Points on a hilly landscape, in no order, each with its height.
From any point a climber takes the steepest step (rise divided by distance) to one of its 3 nearest points. It stops when none of these is higher. Distance is the straight distance between rows; heights are no part of it.
Pip: [-10.2  -1.6   5.2 -24.2   9.2   3.7  21.4  -3.6]  (h 4.82)
banag: [ 30.4  -0.4 -23.9 -22.2  17.9  13.4 -19.1   2.2]  (h 2.39)
Fazu: [  1.5   0.9  -3.1 -18.6   3.6   1.1   5.5   8.3]  (h 4.43)
Dul: [-34.1   3.7  59.4   9.9 -35.5  17.4  10.3 -52.3]  (h 4.58)
tafe: [  3.6  18.0 -30.4   6.7 -25.5 -41.2 -16.7  30.8]  (h 0.56)
Mam: [-16.1   1.1   7.0  63.2 -38.4 -32.0 -14.1  -4.0]  (h 1.21)
pupe: [-26.5  27.7   2.0 -30.4  -8.2 -17.5  32.5  -4.7]  (h 2.05)
lesep: [-27.6  35.2 -13.6  -6.8 -33.3 -43.2  13.6   6.3]  (h 2.90)
keri: [-21.6  -9.7  27.8  14.2  -6.6  16.5  20.3 -26.8]  (h 4.62)
fudo: [ 16.6  18.8 -27.1 -33.9  -3.4 -15.3 -13.9  12.6]  (h 2.46)
beb: [ 34.0 -33.7 -11.0  27.3  22.7  18.2 -38.6  11.0]  (h 0.62)
sipef: [-15.4 -10.8  23.6  -1.7  26.0  24.2  28.6 -14.0]  (h 5.70)
tola: [ -5.8   7.0   7.6 -41.6  22.6  13.0  27.3  -2.8]  (h 4.94)
Div: [ 20.2 -15.7  -4.9 -27.2  27.7  29.1  -5.6   1.0]  (h 2.93)
dagib: [-26.0  -9.1  46.9  18.8  -1.3  28.5  20.3 -31.4]  (h 5.28)
pegog: [-21.5  14.0  -2.1 -11.2  -3.0 -12.2  24.3  -9.2]  (h 2.92)
vibos: [  6.0   5.0 -15.9  33.2 -19.9 -24.2 -18.8  20.9]  (h 0.68)
vofa: [-19.1 -10.7  24.1 -17.1  30.4  28.3  30.8  -5.0]  (h 6.46)
lagi: [ 25.2  -5.2 -17.4 -29.1  21.7  28.4 -11.4   5.3]  (h 2.59)
todur: [ -3.7  24.7 -21.6 -36.8  -4.0 -16.9  12.0  12.0]  (h 2.84)
gifa: [ 25.6 -13.0 -13.2 -15.1  23.8  19.0 -19.8   7.2]  (h 2.49)
Pogun: [ -7.6  14.4  -9.6  40.4 -38.4 -43.4 -13.5  19.8]  (h 0.93)
sotov: [ -5.8 -23.0  18.2   9.7  17.4  15.3  16.8  -5.2]  (h 4.69)
zabel: [  8.9  -8.3   4.0 -37.7  23.8  22.0  14.3   0.7]  (h 3.63)
met: [ 13.9  -8.9  -7.4  10.6  12.7  -0.7 -10.4   9.7]  (h 0.64)
Pizo: [-10.9 -22.8  21.9  33.9  10.4  13.0  13.2 -12.8]  (h 3.44)
fabu: [-22.4   1.3  15.4  25.7 -12.8  -8.2  11.2 -14.4]  (h 0.67)
nor: [-18.6   5.9  -1.6  20.8 -20.3 -22.4   4.2  -2.0]  (h 0.31)
rebe: [-31.6  -4.4  42.9  33.0 -35.5   5.7   9.0 -42.3]  (h 6.06)
rapu: [-35.6  14.2  45.3   8.9 -35.8   2.4  17.5 -41.0]  (h 3.98)
bopi: [-10.6  -8.9  -2.9  35.0 -15.5 -19.9  -0.7   3.9]  (h 1.01)
suku: [-24.5  15.5   8.5 -34.7   0.0   1.8  38.8  -9.2]  (h 1.16)
lise: [ 20.8  -6.1 -22.6  10.3  -4.5 -11.7 -30.9  21.0]  (h 0.44)
gomu: [ 50.8   9.9 -27.9   3.5   7.8   8.3 -52.6  -1.1]  (h 1.69)
sef: [ 29.6  16.8 -34.0 -25.3  -0.2  -6.4 -33.4   9.8]  (h 2.20)
Nalen: [ 23.0 -11.4 -19.6  26.2   0.5  -6.1 -27.4  23.4]  (h 0.45)
vufov: [ 19.5 -37.5   0.2  14.2  29.0  28.7  -9.1   5.9]  (h 0.15)
rud: [ 16.6 -35.2  -0.7  39.6   8.1   3.0 -23.2  18.1]  (h 0.81)
kamot: [ 25.9   6.8 -20.5 -25.5   2.5   0.3 -17.6  11.9]  (h 2.27)
safa: [ -7.7  17.1  -7.3 -54.7  12.4   3.6  25.2   5.0]  (h 3.22)
kune: [ 27.3 -16.3 -15.1  14.4   8.3   3.4 -43.8  16.2]  (h 0.52)
noti: [ -8.7   3.8  14.8 -25.8  28.0  16.1  32.2  -2.5]  (h 6.59)
nanov: [ -0.6 -19.2  23.6  -5.7  33.5  29.2  21.4  -5.3]  (h 4.72)
bagi: [-16.9 -16.7  19.3  49.4 -13.3   0.5   2.0 -14.7]  (h 2.25)
fek: [-33.4  30.2  17.3 -20.5 -26.3 -12.7  34.6 -28.8]  (h 1.20)
gunal: [ 15.2  10.3 -22.0   0.6  -8.5 -20.6 -25.8  29.3]  (h 0.29)
duv: [ -4.9   8.9  -3.5 -11.2 -11.7 -16.4  14.8   7.7]  (h 3.78)
sarut: [ 41.0  21.3 -36.5  -9.3  -4.8  -6.9 -52.3  14.5]  (h 1.92)
meba: [ -5.8 -18.4  13.6  59.2 -11.8 -13.2  -6.0  -1.1]  (h 1.64)
lerep: [ 22.8  20.8 -30.1 -50.4  14.6   9.5 -10.8   0.8]  (h 2.08)
Lag: [ -8.5  20.3  -8.0 -30.1  -1.2 -11.2  18.7   5.2]  (h 3.17)
tani: [  3.3 -26.8   4.6  38.2   5.2  -1.4  -5.4  13.4]  (h 1.10)

Where does a climber stop that starts at each point below?
kamot | noti
lise | noti
duv | noti

For each start below, name every point that the climber comes to, in order.
sarut | sef fudo todur duv Fazu Pip noti
pupe | Lag duv Fazu Pip noti
Div | zabel noti
sotov | sipef vofa noti
